Each row is a point on a tangle of strands that fork, close into loops and nearly touch. The rows are in no order.
Two points are linked if the straight distance between their rows is under 95.7. Some points are linked to none.
K_21: [-12  38 -35 -38 -17   6  -3  35  95 -37   4  38  52   8 -32 -40 -43 -14
 -24 -23  19   8]
K_575: [-37 -16 -31  59   6  17 -88   1  33  56   4   3  54  -2  70 -13 -13 -58
 -45 -37  74 -34]
K_966: [ 23 -46 -18  -3 -39 -15   8   1  23 -25 -45  58  12 -34   6 -43 -44  11
  10  26 -47  18]
K_622: [-60  38 -31 -46  25  -3 -57  45  48  37  45 -32  61  37   6 -43 -25 -44
 -24 -56  31 -23]
K_493: [ 35 -20 -17  29   9  39 -61 -32  53  63  25 -29 -10  22  69   5  31   8
 -56  12  25 -36]
K_475: [  1 -13 -27  10   7 -29 -34   9  33  -6  17  30  11 -12  22 -23 -27 -40
 -35  -4  -2  13]
K_358: [  3  53 -13  21  47 -11   1  10 -35 -24  24 -26  -6  -6 -17  27 -17 -57
 -52 -16  37  16]
K_695: [-38  13  10  19  29 -45  11  20 -74  28  11 -62   9  17  25   2   1 -59
  17 -58  21  17]
K_208: [ -9   7  88   9 -11  28  15   1 -46 -24 -45  18 -29  -4 -43  42  19  92
 101  19 -18 -15]
K_979: [-17 -35  -4 -38 -10 -32  -4   3  28  20  39 -29   1  45  14 -36  17  -7
  20  -4 -14  10]
K_506: [  6  59   8  27  42   2  27  33 -54 -53  -3  -7  -5 -12 -37  21 -37 -31
 -25 -22  35  24]
K_595: [ 17   6 -26 -35   4  17 -11   3  80 -14  30   8   8  26 -37 -24 -10   9
 -26  16  14  -3]
K_795: [ 47 -41  -2  -6 -15  11 -23 -17  74  11   6   8 -12  25  31 -29 -25  37
 -11  10  -4 -40]
K_190: [  1  34 -29   1  54   9 -44 -14   1  28  66 -36  13  16  -2  17  30 -64
 -77   1  36  14]
K_98: [-15 -39 -13   2 -11 -28 -46 -10  51  66  12 -32  13  48  66 -41  -6 -17
  27 -34   2 -15]
K_946: [ -1  21 -31 -57  -4   0  32   2  48 -58  31 -30   0   3 -87  22  19  13
  -2  12  34  35]
K_663: [ -2 -35  28 -12   4 -20  45 -13 -36  -8  15 -27 -48  16 -15  21  38  25
  28  28 -33  -7]
K_551: [ -35   43   63   34   42   28    5   52 -104   23   12  -28  -36   54
   -4    1   41   29   67  -28   12    8]
K_74: [ -5  10 -30  -8 -10 -26  38  14 -10 -51 -47  38  22 -43 -15 -12 -52 -39
   2 -23  -4  39]
K_613: [-18  -8  -5   9  14 -50  17   7 -35 -20   1  -9  -4 -10   3   0 -23 -41
   7 -31 -11  19]
K_708: [  9  32 -32   3  48  46 -77 -13  29  45  66 -29  -1  16  17  18  51 -28
 -92  14  42 -13]
K_884: [ 26 -18  34  34 -12   3  25 -46 -72  -5 -73  58 -21 -65   1  32 -13  34
  15  27 -66 -28]
K_748: [  46   12  -21   12   33   30  -34  -29   19    4   31    2  -29  -19
    8   11   30  -15 -100   48    3    5]
K_821: [-85  47 -25 -47  19 -24 -40  43  28  17  41 -49  67  13  -1 -48 -21 -78
  -8 -67  11   2]
K_495: [ 14 -57 -10  -1 -40 -14  -7  11  59 -18 -34  37  11  -4  32 -62 -51  13
  24 -10 -38  -3]
K_914: [ 18 -48  -7  21 -20  -3 -43 -31  55  74  13 -34   3  40  90 -20   7   5
  20 -13  18 -46]
K_158: [ 13 -21  13 -12 -24 -11  44 -17  -8 -33 -28  16 -17 -27 -39  17   6  44
  18  46 -36   2]
K_422: [ 26  43  43  27 -35  65  24 -22 -86 -20 -94  83  24 -39 -35  23 -29  55
  47  18  -7  -6]
K_260: [ 28 -19  47  12  -9  19  39 -54 -56   8 -22  -5 -64 -25   2  51  64  53
  -5  57 -69 -34]
K_754: [ -2  -7   7  18  24 -28  21  -3 -52  -6   8  -3 -26 -10   8  21  12 -29
 -10  -5 -14  10]
K_435: [ 10  -8  62  -4 -12   6  54 -19 -35 -33 -30  -1 -37 -14 -54  47  25  93
  67  35 -16 -20]
K_48: [-16  15 107  26   4  37 -12   6 -61 -20 -26  31 -30  16 -27  24  27  82
  97  17 -26  -5]
K_459: [  3  41  17  10  12  -5  50  19 -40 -51 -23   2  -5 -21 -42  25 -34   0
   6 -12  20  30]
K_159: [ 38 -21  -5  -8  -1  21 -18 -14  54  -5  30   8 -19  18   0 -23  12  24
 -37  26  -8 -12]
K_535: [ 14   7 -32 -35  12  27 -26  11  93  10  26  -7  17  46 -14 -18 -22  17
 -28  -7  26 -44]
K_524: [ 47 -11 -12  21  17  34 -66 -24  30  34  21   5 -19 -16  54  -2  26  -7
 -82  34   2 -14]
K_947: [-33   2 -35  35  17   9 -80  15  50  52   9   0  51   5  50  -7 -37 -48
 -39 -48  65 -59]
K_398: [ 12   4 -31 -59 -19  10   3  11  83 -32  40 -21   5  25 -74  -4  17  31
   1  14  17  24]
K_112: [ 20 -44   7  -8  -2 -19  20 -24 -10  10  19  -8 -43  -2  17   5  41  24
  -8  38 -44   0]
K_709: [ 28 -46  19  -5  -6   3  22 -42 -25  25   5 -14 -61  -3  27  30  76  47
   1  54 -65 -16]
K_300: [  0  31 -10 -43 -69  -7  68  31 -14 -61 -68  24  40 -58 -44  24 -37  11
  25   2  35  44]
K_936: [-32 -41 -22  45  -6 -23 -60 -10   1  57  15 -11  25  -8  82 -26  14 -55
  -6 -22  22   5]
K_278: [ -6 -24  10  38  19 -33   5 -10 -67  39   5 -19 -32 -16  47  28  32 -28
   1 -10 -16  -3]
K_572: [-20  -4  13  50  14 -40  16 -17 -84  70   8 -54 -17   3  54  34  44 -38
  23 -27   4  10]
K_432: [ 17  21 -43   3  32  62 -78 -20  44  78  56 -51   8  50  25  18  57 -13
 -71   1  38 -24]
K_961: [  6  29 -33  -1  15 -10 -26  15  38 -22  17  35  20 -10  -8 -23 -40 -45
 -49 -12  17  17]
K_956: [-29 -62  17 -43 -21 -34  51  -9   7  14  25 -53 -29  45   0 -12  57  33
  68  12 -42  17]
K_675: [  0  48  37  30  16  21  38  36 -58 -37 -33  19 -16  -4 -36  26 -22  27
  31  -1  26   0]
K_944: [ 25 -17  -4  10  12  16 -19 -29 -14  56  36 -42 -55  11  44  21  87  -3
 -46  33 -16   8]
K_66: [-23 -34 -21  10  -1 -39 -34  15   6  24  11   5  19  -3  53 -35  -5 -49
   0 -29  -4  12]
K_26: [ 30   1  33  21 -28  19  37 -52 -63 -15 -80  53 -15 -50 -25  29  -2  56
  31  43 -45 -24]
K_448: [-25   7 -16 -53  -2 -26  36  21  39 -54  12 -25   7  -8 -46  -8   1  -3
  15  -8  11  36]
K_786: [-30 -38 -27  61   0  10 -75 -18  19  72   9 -15  33  -5  75 -22   9 -58
 -33 -19  53 -10]
K_293: [ 17 -33   3  40  -3 -11  13 -26 -65   1 -52  65 -23 -60  10  24 -23  -1
  -2  13 -55  -2]
K_456: [ -42   24   27   54   26  -30   12   18 -105   59   10  -72  -11   24
   35    7   20  -40   39  -53   18   18]
K_742: [ -8 -34  -7 -16 -14 -19 -24   3  58  35  23 -20   3  46  30 -50  -2  -5
  23 -16  -7 -15]
K_700: [ 33  38 -10   6 -35  12  64   0 -49 -48 -60  52  18 -45 -45  27 -34  13
 -15  27  14  21]
K_15: [-30  19 -28 -42  21   0 -39  30  81  12  33  -9  38  46  -3 -42 -21 -21
 -15 -34  22 -30]
K_841: [ 14 -39 -12  15 -19 -25  11  -9 -27 -15 -41  48  -8 -47   9  -2 -21   1
  -1  22 -58  13]
K_155: [-55  34 -22 -40  21 -34 -14  22  12 -14  46 -48  37  12 -20 -25 -20 -63
 -11 -52  11  22]
K_417: [-39  20 -17 -40  14 -25  21  14  21 -40  25 -33  19   7 -29 -21 -11 -37
   4 -26   8  23]
K_419: [-12 -51  25 -29  -9 -25  55 -12 -27   8  23 -44 -45  32 -11  12  58  41
  64  20 -42  -1]
K_874: [ 20  33  63  29 -24  44  21 -12 -72 -27 -70  56   4 -34 -34  30 -12  70
  54  31 -17 -14]
K_53: [  3  30 -30 -27 -44  -8  58  21   1 -64 -50  37  40 -52 -31   8 -49 -21
   6  -9  17  47]
K_504: [ 19   1  -2 -15 -16 -10  37 -14   1 -35  -8  14  -1 -29 -36  13 -10  17
 -14  43 -15  17]
K_518: [  8 -37 -18 -18 -26  -6 -10  17  86 -21 -18  28  23  14  24 -52 -54  10
  20 -24 -12 -18]
K_29: [ 30  33   7  22 -35  36  50  -6 -81 -28 -89  69  27 -48 -33  35 -53  24
   9  22   5   3]
K_406: [  4   8 -29 -35 -26   9 -13  23  97 -23  -8  39  35  11   3 -51 -56  -1
  -3 -31   9 -26]
K_520: [  2  34 -31 -26 -11  -3   4  20  44 -48   3  33  33 -16 -36 -19 -34 -41
 -41  -8  22  26]
K_156: [ 38 -44  -8   1 -12   3 -35 -26  78  38  11  -9  -3  40  60  -9 -24  17
   1 -11   5 -66]
K_868: [ -9  46  65  37  26  47  10  45 -62 -29 -21  42 -23  -3 -41  18   5  45
  41   1   8   3]
K_919: [ 10  39 -13  -1  48   2  -1  -5 -18 -11  52 -30  -6  -4 -24  33  12 -43
 -62   4  21  16]
K_982: [ 35  -2 -37  -8  24  56 -56 -24  57  62  56 -34 -11  59  34   7  45  16
 -46   6  18 -40]
K_623: [-46 -42   4 -42 -18 -49  28   7  12  19  28 -51  -6  47  14 -45  33  -3
  69 -17 -33  27]
K_116: [-20 -22 -15 -15  -1 -39  22  17  -9 -37 -19  14   8 -22   2 -17 -31 -40
  12 -22 -24  29]
K_209: [ 32  37 -10 -14 -36  16  52  -8 -24 -41 -26  20   4 -38 -61  33 -21  29
 -27  47  18  24]
K_246: [-34  36  95  37  25  50 -15  36 -77 -12 -16  49 -24   8 -29  14  29  56
  73   4  -8  15]
K_177: [ 15 -16  35 -18 -33 -10  58 -15 -18 -30 -28  -6 -24 -26 -49  42  17  73
  44  47 -30  -4]

A piece is all that can be reached along the links. How many separate loops has the piece of each point below (a circle has one, a figure eight two, a Y none), and how many tips (points with one link)?
K_260 | loops 1, tips 1
K_358 | loops 0, tips 2
K_116 | loops 0, tips 2

A fork is a point with three links, a tip a point with one. Leave the first point through the second and follow the links. Name the first fork or tip that comes.
K_709 / K_112 | K_595
K_795 / K_156 | K_260
K_518 / K_406 | K_947
K_868 / K_675 | K_748
K_300 / K_53 | K_695
